Each row is a point on a landscape with many valleys, with its height.
From any point a ball rolls to the lowest of the 2 points nearest to it. It stops when none of these is lower. Distance is the straight distance between rows; heights are no part of it.
J732: [ 86 129  96 112 113 109 121 110 127 139 114 145 141 179  79 130 140 104
 112 118 159 103 138 126 188 130 160 101 130 120 142 109 183 130 136]  h=8.20
J621: [180 161 144 106 122 148 119 154 146 109 100 124  87  72 161 131  92 125
 143 173  51 177 119 197 145 142  89 121 126 135 172 125 128 115 178]  h=2.85
J738: [142 194 149 122 152 212 102 106 105 137  97 147  93 142 124  94  85 110
 134 156  75 155 127 158 147 120 144 124 138 104 142  84 151 146 109]  h=5.27
J307: [124  98 141 155 159 189 128 165 121 111 137 111  83 163  97  94 130 143
 114 115 117  86  89 168 144 148 160 101  80 128  99 122 136 134 143]  h=6.00
J457: [112 105  58 142  87  92 146 167 186 133 129  86 192 140 157 172 118 141
 126 121 181 167 123 123 116 121 111 147 147 147 120  48 154 100  97]  h=8.03
J995: [100  98 125 160  98  95 164 151 180 137 151 125 154 156 111 151 130 105
  99 127 181 137 120  64 100  94 168 165 163 129 149  81 134 134  78]  h=8.43
J473: [168 112 156 130 156 166 104 107 142 160 111 140 121 136 173 133 104 160
 152 113 165 169 139 113  85 146 179 108 154 130  84 118 116 144  87]  h=2.86
J640: [163 150 148 101 132 143 151 124 178 163 121 103  92 149  81  98 135 109
  94 164 113  59 124  61 173 114 119 148  83 113 141 163 166 144 150]  h=4.39
J167: [167 162 125 106 141 166 112  84 121 122  86 136  78 143 136  82 107 169
 124 124 138 135 109 170 156 167 124 153 148 145 156 154 131 115 171]  h=3.98
J155: [109 133  94 157 132 110  95 166 115 130 139 144 146 160 137 122 148 149
 129  47 138 149 122 136 142 117 148 178  99 112 108  85 130 170 134]  h=7.76
J65: [155 110 164 137 155 171 138 128 178 140 118 115  96 185  93  88 137 115
  97 146 140  88 100 130 124 123 203  97  81 119 121  80 129 124 131]  h=5.77
J713: [152  79 171 105 188 120 168 113 156 126 133  93 131 175 129 168 144 130
 119 149 173 117 137  45 123 115 120  69 133 109  96 157 125 131  82]  h=6.81
J824: [130 114 124 109 100 115 124  63 143 124  91 135 167 135 140 145 149 138
 125 123 182 166 148  81  92 116 103 133 117 184 129 116 121  85 160]  h=6.45
J421: [137 118 174 146 177 132 101 138 148 112 114 125 105 118 152 120  92 136
 143 149 165 104 154 148 139 144 110  97 150 118  49 156 164 142 143]  h=6.04
J204: [ 94 102 154 140 107 140 166 177 149  84 204  91 111  55 109 157 101  86
 172 113 134 171 122 178 138 156  61 108 174 112  93 115 118 142 118]  h=3.70
J669: [159 154 150 143  87 137  94 160 110 114 110 134 101  78 159 124  97 116
 135 216  58 139 120 173 158 114 108 152 116 120 167 154 169 146 165]  h=3.40
J569: [105 102 135  99 124 145 156  90 157 107 110 131 110 145 133 124 164 119
 100 166 131  66 140 123 150 149 111  80 110 132 119 152 160  79 146]  h=4.90
J184: [ 83  83  89 107 141 108 184 124  79 126 203 105 138 142  95  85 170 161
  99  79 158  93 104  90 112 121 122 160 124 148  81 145  83  96 152]  h=6.46
J14: [123  69 134 144 131 141 119 122 115 107 183 117 148  82 155 149 129 171
 150 117 153  99 134 140 104 156 122  70 117 154  84 197  96 138 102]  h=4.80
J214: [134 113 146 128 140 141 131  97 162 109 101 128 106 156 109 114 158 129
  88 169 143  72 120  76 139 121 114 152  90 148 114 159 161 105 176]  h=4.68
J309: [129 120 148 117 160 171 143 101 103 129 112 117 124 201  96 120  97 129
 102 140 126 143 156  55 144  88 146 107 146 134 101  73 217 134 120]  h=7.13
J913: [120 159  96 124 148 109  88 130 100 114 138 110 125 141  71 125  91 104
 141  60 140 145 121 172 142 165  86 134 190 119  83  87 137 140 151]  h=3.68
J686: [156 147  83 130 168 124  98 152  92 110 119 122 102 197  67 118  98  94
 118  81 127 135  91 145 136 155 124 121 149  73  88  59 108 132 131]  h=3.38
J967: [135 116  95  93 101  62 190  75 138 152 142 140 146  92  99 123 130 165
 142 100 174 100 116 119  95 149 116 139 175 157 133 184  95  86 153]  h=3.35
J317: [174  72 148 109  94 128 128 153 159 107 157 136 141  77 195 191 116 124
 136 152 116 111 117 121  80 135 156 148  93 126 122 188 102 164 160]  h=8.00
J927: [177 190 180 133 171 140 116 132  96 122 113 132 112 133 118  93 106  92
 137 127 158 152 108 134 132 146 163 168 146 104 150 128  96 161 148]  h=4.33
J85: [142  77 134 123  84 109 154 144 184 134 138 143 150  80 182 155 100 134
 133 121 110 136 128  99  67 100 144 217 102 144 113 147 106 137 185]  h=7.95
J846: [159 214 110 159 129 171  52 112  99 121 101 140 122 150 123 106 147 158
 103 133  88 132 150 121 171  96 175 202 127 144 180 152 114 162 119]  h=5.17
J820: [151  74 126 164 134  99 131 124 119 134 169 123 144 124 197 149 134 179
 157 119 167 114 167 128  93 149 130  70 144 165 114 161  82 156 120]  h=4.92
J943: [136 174 139 108  94 122  85 172 162 157 106 133 165  78 152 134 127  82
 141 120  85 152 134 206 126 140  76 122 128 104 128  90 140 141 166]  h=2.79
J639: [176  96 156  83 173 123 140  93 116  97 156 127 137 150 160 158 137 134
 131 157 152 111 135  80 110 144  89  76 129 113 118 199 109 163 115]  h=6.74
J533: [160  88 104  82  93  79 176 118 134 146 157 112 164 107 103 146 132 149
 112  95 167 123  96 127 104 201 111  97 140 126 132 158  80 111 121]  h=3.52
J459: [146 131 171 103 137 129 116 124 165 148 149 130 144 132 123 159 124  83
 101 125 170 133 105  61  88 129 160 181 147  96  76 155  90 126 103]  h=6.75
J911: [ 95 143 142 109 132 156 104  90 118 106 120 164 132 128  86 175  92 107
 161 113 112 163 116 144 122 136 136 147 148 107 108 104 174 136 109]  h=7.42
J895: [143 116 106 130 117 151 148 123 122 161 124 125 124 103 167  97 152 154
 127  93 146 117 131 169 115 176  92 102 164 153 136 135 108 116 137]  h=3.31
J165: [147 174 127 159 153 124 122 164  46 141 134 111 152 157  93  91 114 118
  95  96 104 139 149 132 125 124 124 105 161 123 138  33 111 121  90]  h=6.30
J734: [ 69 156 119 126 150 178 138  89 132 114 114 145  96 159 111 107 169 111
 121 164 123  61 132 166 173 123 145 102 119 156 146 137 173  93 148]  h=5.18
J340: [110  71 117 127 105 158 105 129 146 102 153 129 158  77 175 161 112 184
 168  96 111 142 147 149 129 132 111 134  95 140  66 142 180 145 163]  h=6.06
J402: [173 146 114 170  73  88  95 155 109 106 109 137 110  96 139 129 125 144
 142 137  98  86 104 151 102  96 153 237 137 146 169 206  92 119 173]  h=4.40
J399: [128 162 164 164 130 143  40 167 138 136 140 134 107  79 110 168 105  76
 116 134  89 155 130 167 124 155 145 153 121 107 116 126  78 147 102]  h=4.47
J286: [178 150 169 130 169 207 137 126 125 134 125  91  57 156  85  97 116 104
  93 174 108 150  95 145 153 136 155  73 132 109 164 131  79 139 101]  h=5.20
J408: [103  73  93  84 109 100 142  95  96 135 163 110 135 113 132 153 120 175
 105 117 113 127 160  82 125 150 121 111 139 198 119 156 155  85 157]  h=8.18
J166: [159 142 132 153 153  79 153 175  79 169 135  96 148 159 115 107 105 147
  97 117 142 157 140  86 115 141 146 102 173 129 114  73 124  87  46]  h=6.57
J121: [110  87 125 124  88 115 130 109 180 163 107 167 140 143 152 173 120 145
 135 144 166 157 158  83 126 125 149 117 142 103 129 147 140 151 111]  h=3.11
J76: [136 155 161 140 136 159 115 183 147 147 150 112  96 129 127  78 111  83
 121 164 140 144 128 166 150 139 105  82 167  82 113 101 120 179  90]  h=6.39
J946: [ 93 159  81 148 114 129  88 160 109 136 120 161 168 145 150 124 188 136
  98  81  82 156 145 137 158  94 107 164  70 120 137  86 135 177 121]  h=7.87
J993: [124 147 150 141 154 104  61 173 117 138 130 119 118 124  86 155 119  84
  98 135 103 157 129 129 159 151  88 133 112  60  77 135 103 143  95]  h=4.52
J480: [112 101 110 117 100  93 169 145 120 138 125 128 195  90 181 167 142 155
 188 108 125 122 148 183  86 130  99  50 141 149 143 115 138 125 146]  h=4.29
J902: [124 163 103 144  91 185  70 127 126  88 114 157 121 131 114 115 136 126
 116 140  90 119 112 179 163 107 162 152  68 160 182 105 153 162 148]  h=5.97
J123: [138 125 135 117 168 164 143 120 135 158 120  86 124 219  70 121 132 107
  91 142 149 103 149  32 150  69 150  92 123 115 139  84 172 120  90]  h=6.96
J298: [ 81 108 102 196 112 123 109 145 176 209 143 134 121 131 145 109 154 161
 101  87 116 112 163 145 110 146 159 142 131 137 122  85 109  97 106]  h=8.99
J876: [136  55 130  89 109  91 138 101 185  92 151 118 178  99 146 168 105  88
 110 131 182 181 103  51  96  99 109 173 117 130 106 137 115 123 179]  h=6.61
J183: [170 164 165 159 114 159  84 175 129 126 146 117 132 114 120  78 105  90
  98 179 120 111 130 147 145 105 198 113  90 143 133 121 137 194 143]  h=6.41
J901: [108 132 119 134 135 112 131  82 101 121  96 134  88 107 117 139 122 171
 153 149 124 102 147 128 136 132 128 147 182 165 152 227 120  88 148]  h=2.75
J205: [103 137 150 101 140  94 132 113 136  62 169 135 139  80  82 140  84  66
 182 111 150 126  90 163 111 141  93 155 148  88  68 119 111 128 141]  h=4.03
J366: [ 87 133 125 141 107  99 133 114  86  99  90 147 132  83 111 168 126 118
 169 163  88 160 139 178 142 126 107 101 117 161 179 128 154 100 151]  h=2.91
J645: [ 71 159 142 123 148  96 192 122  70 126 128 133 119 119  88 135 142  92
 139 143  98  77 153  98 153 120 146 112 143 140 169 139 170  84 119]  h=3.10
J991: [ 60 109 120 141 116 121 169 168 130 107 179  90 142  88 152 134 101 113
 185  92 139 129 131 185 130 145  65  85 176  81  84 122 128 112  74]  h=3.53
J83: [117 189 141 144 141 153 148 151  44 124 145 103 111 139  98  87 124  89
 100 124  66 156 136 171 145 133  86  73 137 127 181  42 109 135 121]  h=6.03
J456: [125 121 135 100 135 108 130 115 186 179  92 146 129 162 111 156 116  97
 133 140 158 138 134  66 146 121 157 131 133  48 127 135 152 135  80]  h=3.41
J120: [187  84 112  95  73 106 137 145 138 134 144 127 186  99 129 196 135 132
 105 114 161 148 111 119 101 179 114  87 113 135 143 157  82 165 108]  h=3.67
J771: [108 194 114 105 151 104 152 106  77 125 106 112 110 152  65 107 132  64
 122 150 101  77 170 101 194 114 146  78 123 135 187  98 172 106 129]  h=3.66
J313: [134 150 135 115 106 165 137 118 183 168 108 138  98 140 120 129 153  99
 116 189  95  71 136  86 151  92 143 169  92  74 161 193 158 164 114]  h=4.06
J359: [ 86  71  85 128 127 146 140 145 134 136 151 112 157 149 122 121 138 180
 136  41 144 161 107 146 119 136 134 154 107 119  95  73 128 106 140]  h=7.66
J577: [180 110 154 137  99 125 104 128 122 137 110 141 176  98 144 164 138 128
 109 123 153 158 124  99  78 142 136 119 103 150 124 160  61 133 102]  h=3.88
J781: [ 46  62  78 111 126 135 115  97 141 107 141 122 139 135 103 131 129 179
 141  63 164 139 128 139 128 156 142 141 118 130  62 118 127  88 156]  h=7.60
J110: [128 146 161 178 147 144  74  99 189 130  94 148  98 137 129 100 123 114
 135 151 153  90 146 151 145 130 142 127 140 126  67 128 145 127 148]  h=5.83
J584: [ 96 132  72 118 125  70 117 143 125 106 112 133 136 173  86 134 122  92
 130 103 167 113 117 184 185 165 135  97 131 112 120  62 156  92 139]  h=8.27
J853: [156 193  96 137 132 159  71 103 137  85 102 147 117 174 136  51 169 128
  97 127  87  97 139 148 152  87 178 151  51 155 183 100 129 166 153]  h=5.66
J130: [144 118 164 143 111 188  96 116 180 124 131 133 121 117 184 136 142 126
  92 157 140  83 143 119 105 144  93 101 119 144  74 135 128 139  96]  h=8.29
J150: [ 87 106 159 153 174 104 163 140  79 126 152  85 130 146  69 148 165 128
 132 139 162  95 136 101 127 109 176 100 127 160 111 191 127 105 114]  h=6.98
J513: [157 108 140 148 112 168 110  99 132 133  78 144  98 128 162 164 123 178
 149 165 112 131 123 106 104 127 160 142 127 140 153 192 111  97  94]  h=1.56
J750: [132 162 145 126 196 162 157 110  90 105 108 129  83 183  76 111 136 111
 136 114 110 119 107 121 154 112 134 132 116  97 136 141 138 132 138]  h=2.60
J539: [140 157 144 104 151  95 143 118  84 100 158 133 117  52 107 126  88 126
 178 153  73 169  91 145 104  97  69 152 137 123 145 181  81 113 114]  h=7.29
J263: [140 131 133 151 157  99 130 143 115 176 118  88 121 191  91 106 126 125
  86 140 145 132 151  52 150 110 175  81 133 110 152  91 135 115  64]  h=6.78
J721: [ 86 142 108 159  74  71 121 130 175 133  99 162 178 137 131 161 150  93
 121 128 130 121 157 123 110  90 127 132 123 126 140  42 144 110 106]  h=8.28
J700: [109 122 116 160 134 145 132  65 113 114  86 133  97 145 125 147 148 185
 161 155 120  93 127  89 112  92 180 178 155 165 160 195 130  59 113]  h=2.24
J210: [ 96 133  94 114 154  70 143 168  32 139 146 111 132 163  77 126 152  92
 104  96 111 128 120 122 158 179 156  89 112 128 164 116  89  86 105]  h=8.42
J864: [134 105 130 132 112 137  73 113 208 121 119 135 124 146 128 125 108 120
 120 108 187 116 135 121 126 166 137 133 141 120  52  87 124 103 134]  h=5.61
J287: [178 185 147  79 154 159 130 123  84 129 135 120 105 108 117 110 103  86
 143 100 119 194  86 152 115 154 106 181 158 107 144 133  56 146 155]  h=4.67
J213: [118 151 118 141 144  99 110 119 112 110 140 138 139 161  92 103 119 122
  95  85 147  96 137 113 137 129  85 163 169 130  80  91 156 138 137]  h=3.71
J726: [155 156 158 131 150 218 102 108 151 145 107 142  75 129 145  98  99 130
 130 184 102 145 125 171 149 151 149  73 147 116 152 130 115 142  87]  h=4.79
J437: [ 93 136 144 156 144  95 119 112 132  98 187 158 150  59 101 104 105 140
 191 111 146 103  93 156 102  78 137 178 109 124  74 160  66 137 117]  h=7.10
J904: [127 136 139 145 160  79 118 118 117 115 189 130 176  88 118  91 108 134
 168  56 144 114 109 129  88  79 107 162 121 129  51 113  63 119 100]  h=7.02
J254: [ 49 111  99 146 128 130 128  93 115  96 123 155 133 122 121 136 162 174
 158 113 145 113 140 133 148 111 147 174 109 159 114 168 171 124 170]  h=5.67
J925: [ 85  90  96 154  92 140 138 115 165 190 108 144 118 129 155 136 164 188
  92 113 107 127 140 131 102 157 153 138 104 142 142 125 109  87 118]  h=8.91
J762: [163  90 140  76 114 126 139 116 152 117 155 160 145 114 206 208 114 131
 154 161  88 127 137 108 102 152 129 119 107  97 146 179 144 192 143]  h=8.05
J216: [118 141  35  98  89  77 133 168 116 206 123  96 171 162 125  94 150 136
  84 122 127 138 146 141 166 155 110  89 138 108 150  92 133  89  82]  h=8.62
J331: [103 141 160 136 103 127 135 140 162  66 177 124 119  46 106 148 107  62
 178 115 137 153 116 191 118 145  75 155 148 133 104 126  85 129 148]  h=3.86
J369: [189 104 119 122 123  58 101 147 124 146  93  96 175 154 151 128 108 145
 132 107 210 202 134 104 131 134 133 111 137 116 109 120 109 135 116]  h=5.29
J4: [157 132 112 119 131 108  79 118 145 126  84 128 157 170 110 129 118 113
 122 105 206 159 118 118 125 157 122 126 138 111  84  95 115 115 107]  h=5.45
J787: [150 137 137 107  89 136 117 133 134 151 108 146 155 134 131 116 149  95
  92 143 106 127 117 121 122 139 107 122  81  96 139 115 138 139 106]  h=8.48
J929: [157 119 102 119 111 165 108 112 130 145 122 141 107 122 135 120 137 173
 115 106 145 130 105 149 142 174 125 153 139 162 126 170 120 128 162]  h=3.65
J323: [109 120 133 176  68 115 146 120 165 149 110 173 157 121 169 134 157 111
 131 137 137  92 165 126  78 106 120 127 127 154 151  78 125 119 137]  h=8.22
J789: [142 191 172 139 117 168 129 177 149 149 155 125 113 118 137  73 105  69
 135 181 114 142 124 161 149 112 150 103 143 104 160 114 142 212 109]  h=6.60
J432: [ 92 137 111 128  93 107 129 135 112 141  97 169 160 135 130 157 166 153
 129 107  95 170 128 118 139  87 130 165  65 126 177 115 161 148 150]  h=7.99
J203: [ 65  93 117 156  92  84 165 186 102 146 138 134 164  90 157 154 141 135
 155 133 117 126 156 170 128 142 117  72 114 120 133 129 168 128 119]  h=4.08
J175: [113  91  78 112 119  81 120 156 175 159 110 109 133 164 119 141 105 143
  82 109 123 175 129  93 162 141 112 159 114  74 104  63 180  99 142]  h=7.91
J922: [165 130 172 148 141 185 102 109 152 165  99 146 115 143 161 174 123 142
 122 170 120 149 158  74 100 118 173 110 125 120 129 163 112 142  76]  h=2.22
J348: [106 181 153 179 152 145 108 135  92  81  97 125  95 101 162  68 147 128
 143 158  76 125 142 201 146 129 104 106 105 150 175  96 104  84 134]  h=2.21
J757: [121 143 157 129 145 149 164 132  86 102 122  80 103 127  99 128 183  97
 125 190 114  53 112 104 165 101  91 104 101 152 184 204 130  72 122]  h=6.37
J593: [ 82 151  45 108 137  91 118 169  62 190 146 115 123 183  84 119 155 107
  71 106 101 122 137 122 187 145 134  93 116 108 151  96 112 103  84]  h=8.52
J280: [123  92 152 160 119 174 128  80 166 129 153 138 119 120 163 139 127 158
 122 139 151 107 171  93  90 122 124 128 171 178  83 135 154 123 118]  h=8.21
J652: [131 154 137 130 113 150  68 155 141  92 137 138 121 132 110 116 113  93
 107 163 109 112 112 165 165 101 187 150  60 126 134 124 159 191 167]  h=6.20
J767: [ 98 154 150 122 179 111 111 139 100  84 148 123  98 108  78 130 121  83
 141 112 118 147  98 145 129 137  92 148 136  81  99 148  92 146 129]  h=4.25
J659: [154  66 117 121 128 110 156  91 166 151 138 144 123 100 186 127 108 205
 161 109 129 164 134 104  49  98 148 176 135 162 127 143  95 130 177]  h=7.90
J37: [132 158 110 148 145 148 102  99 118  99 101 126 115 178  97  71 198 126
  78 152 117  81 138 108 159 101 141 112  53 150 165 135 103 117 136]  h=5.98
J617: [141  75 125 110 136 113 169 167 149 180 152 136 127 117 177 119 112 188
 136  77 103 149 109 130  86 150 140 147 136 102 111 118 126 139 127]  h=7.75
J109: [125 116 140 117  98 197  89 145 154 137 137 139 142 131 122 123 146 102
  73 147 138 114 119 139 133 146  93  98 105 110  85 129 124 151  88]  h=8.38
J663: [ 93  74 119 163  63 139 152 111 194 138 152 138 153 107 159 148 147 141
 122 114 179 101 163 106  75 130 120 143 168 159 101 113 110 114 122]  h=8.13
J84: [ 94 151 160 163 132  89 159 153 110 153 120 156 109 121 109 145 128 124
 144 153 101 127 144 117 128 113 138 125 132 109 162 154 157 132 115]  h=2.48
J461: [ 68 101  93 121 128 162  88  99 142  70 130 140 148 113  81 174 101 149
 151  54 125 145 113 163 132 154 142 161 122  90  74 103 139 135 131]  h=7.52
J72: [167 163 146 129 150 200 106 107 162 146  96 118  63 133 160  68 108 162
 127 160 132 113 105 163 150 157 156 115 168 120 163 158 120 147 141]  h=4.38
J172: [151 209 143 133 144 194 112 141  83  85 121 123 104 118 116 105  98  87
 124 129  45 155 130 178 144 113 106 145 135 137 177  46 130 148 145]  h=5.70
J806: [180  91 142  90 126 121 202 147 122 144 148 135 133 160 186  88 142 138
 118 113 164 114 111 101 110 136 103 115 135 112 122 133 158 187 147]  h=2.43
J903: [141 140 159 123 148 141  97 166 150 137 175 113 143 128 150 143 106  71
 119  84 166 120 106  92  79 122 174 196 131  89  41 103 104 135 113]  h=6.83
J917: [174 169 178 126 142  69 131 165 104 160 109 142 134 104 115 125  78 105
 130 147  86 140 145 110 127 137 123 139 140  91 150 127 138 138 136]  h=1.70
J579: [144 203 106  95 140 186  98 124 115 120 133 133  96 120 125 127 147  88
 113  86 129 167  81 172 138 166 103 210 145 114 158 146  51 162 154]  h=4.88
J614: [108 170 140 147 184 176 126 130  77  94 106 101  72 168 102 111 164 137
 129 149 101 132 106 150 171 110 128 142 133 124 182 153 114 115 134]  h=2.01
J675: [140 214 124 104 164 176  87  91 133 120 108 144  70 156 100  99 137  91
  90 119 119 131 113 145 157 156  96 166 167 110 145 148  74 152 131]  h=5.12
J15: [125 134 145 167  86 107 127 170 111  76 129 136  90  66 140 145 117 118
 160 207  86 118 108 155 139  98  95 176 149 130 186 190 152 140 147]  h=3.84
J642: [ 49 148  91 130 163 154 120 100  96 106 113 147  98 173 128 123 181 157
 116 119 112  90 142 140 172 108 125 163 114 152 128 138 172 108 156]  h=5.46
J952: [161 120 129 115  95 167  79  80 188 198  89 149 127 151 148 154 121 127
 111 162 137 181 166  69 131 116 162 109 123 121 136 152 128 158  91]  h=2.74
J636: [ 92 120 101 113 153 147 154 113  59  93 160 120 108 132  93 117 150 169
 119 101 114  80  93 126 124 132 124 160 104 158 115 163 103  98 129]  h=6.32
J910: [144  90 124 113 149 150 162 124 157 165 147 138 139  98 163 100 111 198
 180  58 104 150 104 147  66 126 158 180 117 137 111 111 114 112 146]  h=7.83
J665: [ 87 129 105 103 130  49 161 162  83 118 136 114 131 135  69 136 122  86
 135 109 136 124 106 171 155 179 137  86 137 123 153  95 107  73 124]  h=8.34
J114: [ 95 108 119 119 114 120 153 148 124 119 142 126 157 129 143 140 122 107
 151  92 166 129 111 172 108 154  80 107 152  89  91  91 119 114  74]  h=3.34
J598: [195 135 164 123 153 152 146 103 121 135  89 123 118 158 146  84 115 157
 111 114 150 148 134 105 109 151 174 104 129 125 139 102  96 120 113]  h=3.43
J810: [120 103 136  98 122 152 131 112 131  97 138 146 152  87 155 139 112 138
 180 108 123 146  95 152 111 113 129 176  88 122  70 136 147 145 160]  h=5.95
J139: [158 129 108 123 123 107 152 172 140 169 142 108 129 125 166  90 115 144
 131  82 163 113 126 173 132 178  83 102 178 124 115 112 149 141 140]  h=2.98
J119: [188 158 174 134 143 149 133 136 109 144 103 134 148 149 137  85 121 123
 130  85 149 154 117 126 103 124 194 166 126 119 137  81  89 151 141]  h=3.91
J599: [123 169 165 153 183 162 119 135  70  89  99 105  72 126 155  80 133 152
 155 167  78 153 114 169 159 117  95 143 116 126 166 145 115  78 142]  h=1.11
J382: [105 205 117 168 141 115 140 122  97  97 102 111  73 127 126  73 181  95
 135 185 100 130 151 176 177 100 140  94 118 153 225 115 105 107 137]  h=3.17
J21: [125 143  96 134 215 116 134 142 101  93 116 137  90 212  74 135 134  80
 118  89 113  90  94 117 147 112 128 117 119  73 108 102 119 176 140]  h=3.05
J620: [128  66 135 124  99 116 139  70 174 104 111 145 149 114 144 153 166 113
 105 150 173 159 119  55  95  99 100 167  94 146 127 154 112 112 150]  h=6.55
J956: [115 132 160 176 106 123 112 150  93 102 106 148 151  67 156 147 122 136
 158 145  81 115 132 171 109 112 124 108  79 177 137 101 148 104 144]  h=3.44
J376: [ 94  87 138 182  87  80 123 164 137 125 119 143 143  60 139 157 119 139
 174 136 108 125 156 180 111 144 133  89  90 122 116 144 127 123 148]  h=3.85
J947: [161 131 185 131 129 127 183 161 118 112 150 137 134 130 143 102 115 121
 123 152 140  80 121 120 118 133 103 111 140 134 119 126 176 170 144]  h=2.82
J336: [ 84 147 141  99 146 141 204  97  86  82 185 116  90  60  94 130 119 112
 181 159 106 169  84 155 129  90  61 144 152 150 140 156  92  97 127]  h=7.37
J211: [115 154  58 104  75 121  96 115 130 208 117 112 170 158 125  75 136 142
  72 133 113 154 176 111 151 109  99  92 147 140 147  78 173 131  98]  h=8.72
J468: [130 124 175 128 135 156 183 119  93  98 126 125 125 117 130 158 146 126
 133 187 107  85 119  87 118 108 112 103 114 148 165 188 157 105  82]  h=6.54
J796: [107 106  71 120  73 130 112 105 171 192 113 136 141 136 156 118 153 157
  80 150 106 134 170 119 134 132 118  85 110 146 157 114 152 104 116]  h=8.82
J503: [147 127 121  74  99 137 120  83 160 132  80 151 172 112 137 146 148 155
 112 109 104 143 133 111  95 120  83 175 122 168 126 100 145  91 178]  h=6.33
J948: [148 129 163 153 178 141 114 161 152 129 141 110 105 134 145  93  92 112
 141 124 190 103 133 157 129 160 119  76 188 105  60 114 136 148  92]  h=6.21
J285: [ 93  79  85 102 152 109 169 105 100 136 164 100 124 173 108  81 149 145
  88  82 177 134 111  67 112 132 129 155 163 182 103 100 114  87 147]  h=6.56
J926: [141  94 120 108  83 169 106 107 146 132 107 143 154 112 170 156 130 177
 111 123 103 162 144 121 119 127 107 131 102 171 112 115 185 127 164]  h=6.22
J199: [174 176 139  79 102 155  88 143 149 153  96 130 132  94 154 126 123  83
 124 141  78 189 114 198 130 150  79 114  94 107 167 112 103 141 164]  h=2.34
J633: [153  76 149  78 104 135 122 117 190 122 143 120 154 130 149 187 105  75
  85 134 177 153 121  49 109 140 130 156 145  94  78 136 126 136 122]  h=6.67
J852: [118 117 156  97 149 142 143  95 131 115 119 150 123 152 133 146  86 124
 139 132 124 149 126 102 120 117 146 123 146 120  72  84 204 130 124]  h=7.30
J576: [118 127 107 124 135  59 161  88 116 159 112 145 126 103 131 112 117 165
 182 109 152 117 138 154 110 139 134 141 176 156 131 173 135  99 177]  h=3.12
J694: [ 75 128  81 153  74  66 146 125 151 170 124 133 158 157 116 154 168 110
  95 124 154 124 153  79 135 110 158 136 143 143 170  79 138 102  83]  h=8.35
J467: [194  87 118 131 126 120 139 105 137 143 156 137 136 146 183 150 125 188
 143 115 167 149 153 106 114 168 162 102 149 150 156 177  76 194 140]  h=5.04
J741: [200  90 129 117 122  78 121 148 156 165 126 125 145 131 170 126 123 147
 134 111 206 165 132  99 111 154 167 114 150 127 120 161  86 182 144]  h=5.16
J545: [169  99  97  95 106  81 179 164 145 151 143  98 161 144 176 112 134 152
 114  98 190 122 114 114 133 156  74 129 170 105 110 117 148 159 107]  h=2.71
J445: [131  79 123  98 134  98 166 137 164 174 122 120 109 142 146 123 116 171
  96 109 112 149 120 100 126 150 120 134 118  92 107 118 157 119 143]  h=7.82
J303: [152 156 154 141 124  94 144 140 127 137 128 122 142 151 122  85 116 114
  95 133 159 104 147  96 130 127 127 131 164 149 122  89 174 151 140]  h=3.29
J304: [ 94  92 122 124 129 138 117  89 124  67 130 143 118 100 116 121 114 176
 189 140 147 110  99 162 142 111 152 166 116 149  97 186 166 123 176]  h=5.81
J944: [164 139 163 131 166 183 132 121 134 147 123  94 106 183  85  86 107 106
  99 164 150 101 113 136 148 128 178  39 121 124 129 129 126 158  99]  h=5.50
J479: [129 159 156 110 130 133 137 121 174 194 104 138 116 152  95 146 160  84
 121 158 125 112 154  70 149  99 155 135 111  66 152 179 131 141  73]  h=3.72
J353: [ 95  83 113 139 180 170 147 143  77  97 168 106  91 163  91  99 130 176
 125  76 114  87  92 146 123 150 159 136  94 153  90 110 126  94 143]  h=6.18
J773: [154 210 101 141 159 159  47 115 128  82  90 114  68 141 123 108 159 139
 100 155  66 113 110 134 189  76 166 187 143 126 207 175 121 155 127]  h=5.54
J160: [ 81  84 114 102 117 124 178 100  96 102 182 137 152  66 153 158 119 156
 178 136 149 112 135 157  99 134 141  68 152 171 105 168 116 104 107]  h=4.64
J891: [113 206 130 141 158 103 147 117  92 116  88 122 100 152  88  77 143  85
 148 159 108 106 166 139 189  97 136  70  96 108 227 116 142 118 139]  h=3.73
J765: [139 133 143 167  88 134  81 156 132 141 144 145 140  77  92 172 124 116
 107 130 110 124 121 133 110 157 134 141 117 135 116 161  83 139 103]  h=4.17
J571: [161 140 130 143  72 112 111 168 111  93 139 126 128  44 151 149 104 125
 177 161  77 119 104 173 101  88 104 209 165 163 164 190 109 127 154]  h=4.13
J278: [167 118 185 120 154 150 162 101 142  86 134 126 109 126 175 194 130 122
 167 199 104  76 141  95 121 121 111  75 132 116 153 210 132 151  99]  h=6.66
J401: [101 149  94 130 123 119 140 122 103 144  98 161 146 178 102 131 150 116
 141 110 126 155 143 101 156 104 154 123  99 124 169  86 184 154 129]  h=8.10
J438: [125  57  96 110 127  86 152  72 131 102 156 135 132 105 179 183 118 201
 144 148 105 136 172  75 107 111 118  97 132 174 129 164 158 130 172]  h=8.12
J838: [119 104 123 118 113 126 198 111  87  80 148 148 157  84 179 152 134 139
 213 150 117 130 134 186  82 117 117  58 126 168 176 152 115 123 123]  h=4.48
J527: [128  82 161 118 160  96 178 131 104 126 140  88 150 155  89 155 151 128
 132 145 191 128 143  42 123  94 163  80 111 144 126 175 130 115 106]  h=6.89
J711: [130  37 117  84 113  94 161  96 152 103 161 135 173 119 168 214 106 166
 143 139 123 157 141  91 115 131 129  97 102 124 123 148 168 162 155]  h=8.09
J478: [156 185 155 111 140  98  86 167 100 156 103 122 139 115 129  97  98  97
 123 115  88 157 135 156 141 137  83 133 142  93 113  75 152 143 145]  h=2.50
J950: [147 111 135 132 151 122 121 176 129 133 181 102 170 113 126 129  99 119
 144  51 130 144 106 124  71  99 131 180 122 106  58  68  96 130  99]  h=6.93
J749: [148 169  85 182 101 115  60 146  99 108 111 154  97 117 134 141 138 172
 125 140  85 108 125 140 150 100 160 222 139 161 177 181 119 144 142]  h=4.72
J230: [ 59 149 127 141 139 117 115 126  75 109 109 144 117 116  97 153 137  90
 157 145  94 161 142 168 153 135  99  85 123 118 143  96 144  84 114]  h=2.42
J102: [119  81  87 158  64  84 151 159 200 148 141  97 181 112 172 170 137 133
 122 119 179 116 154 124  85 118 109 124 188 167 125  74 128 104  91]  h=8.08
J494: [125 134 145 139 137  81 149 142 101 108 180 141 136  38 131 104  72 163
 192 158  92 112  94 157 102  67 105 157 118 125  98 171 108 132 131]  h=7.19
J86: [106 175 116 123 154 133 148 121  85 108 107 104 115 169  95  89 206  95
  94 150 114  44 139  83 173 104  97 104  69 152 183 162 113  89 139]  h=6.19
J800: [105  95  64 127 104  87 112 162 176 176  97  89 176 140 140 151 148 149
 105 100 131 181 140 130 132 113 108 137 129 125 126  37 159  89 137]  h=7.98

For each start below, name the point where the ball stops.
J636 => J806
J309 => J806
J694 => J617
J789 => J230
J824 => J513
J765 => J513
J109 => J617
J214 => J513
J539 => J513
J527 => J853
J820 => J230
J211 => J806
J993 => J806

Call two points neighbours if one is among the 2 nearest of the other. Go from one point of each pair to the other, from neighbour to neighbour, staying as low as possible. Name the highest point that can't be avoided.
J853 and J230 => J789
J199 and J599 => J891
J917 and J513 => J993
J917 and J199 => J943
J599 and J806 => J213

Two balls start at each pair of points below. Name the first point that both come to, or write never.
J569 and J796 => never
J399 and J911 => never
J184 and J781 => J726
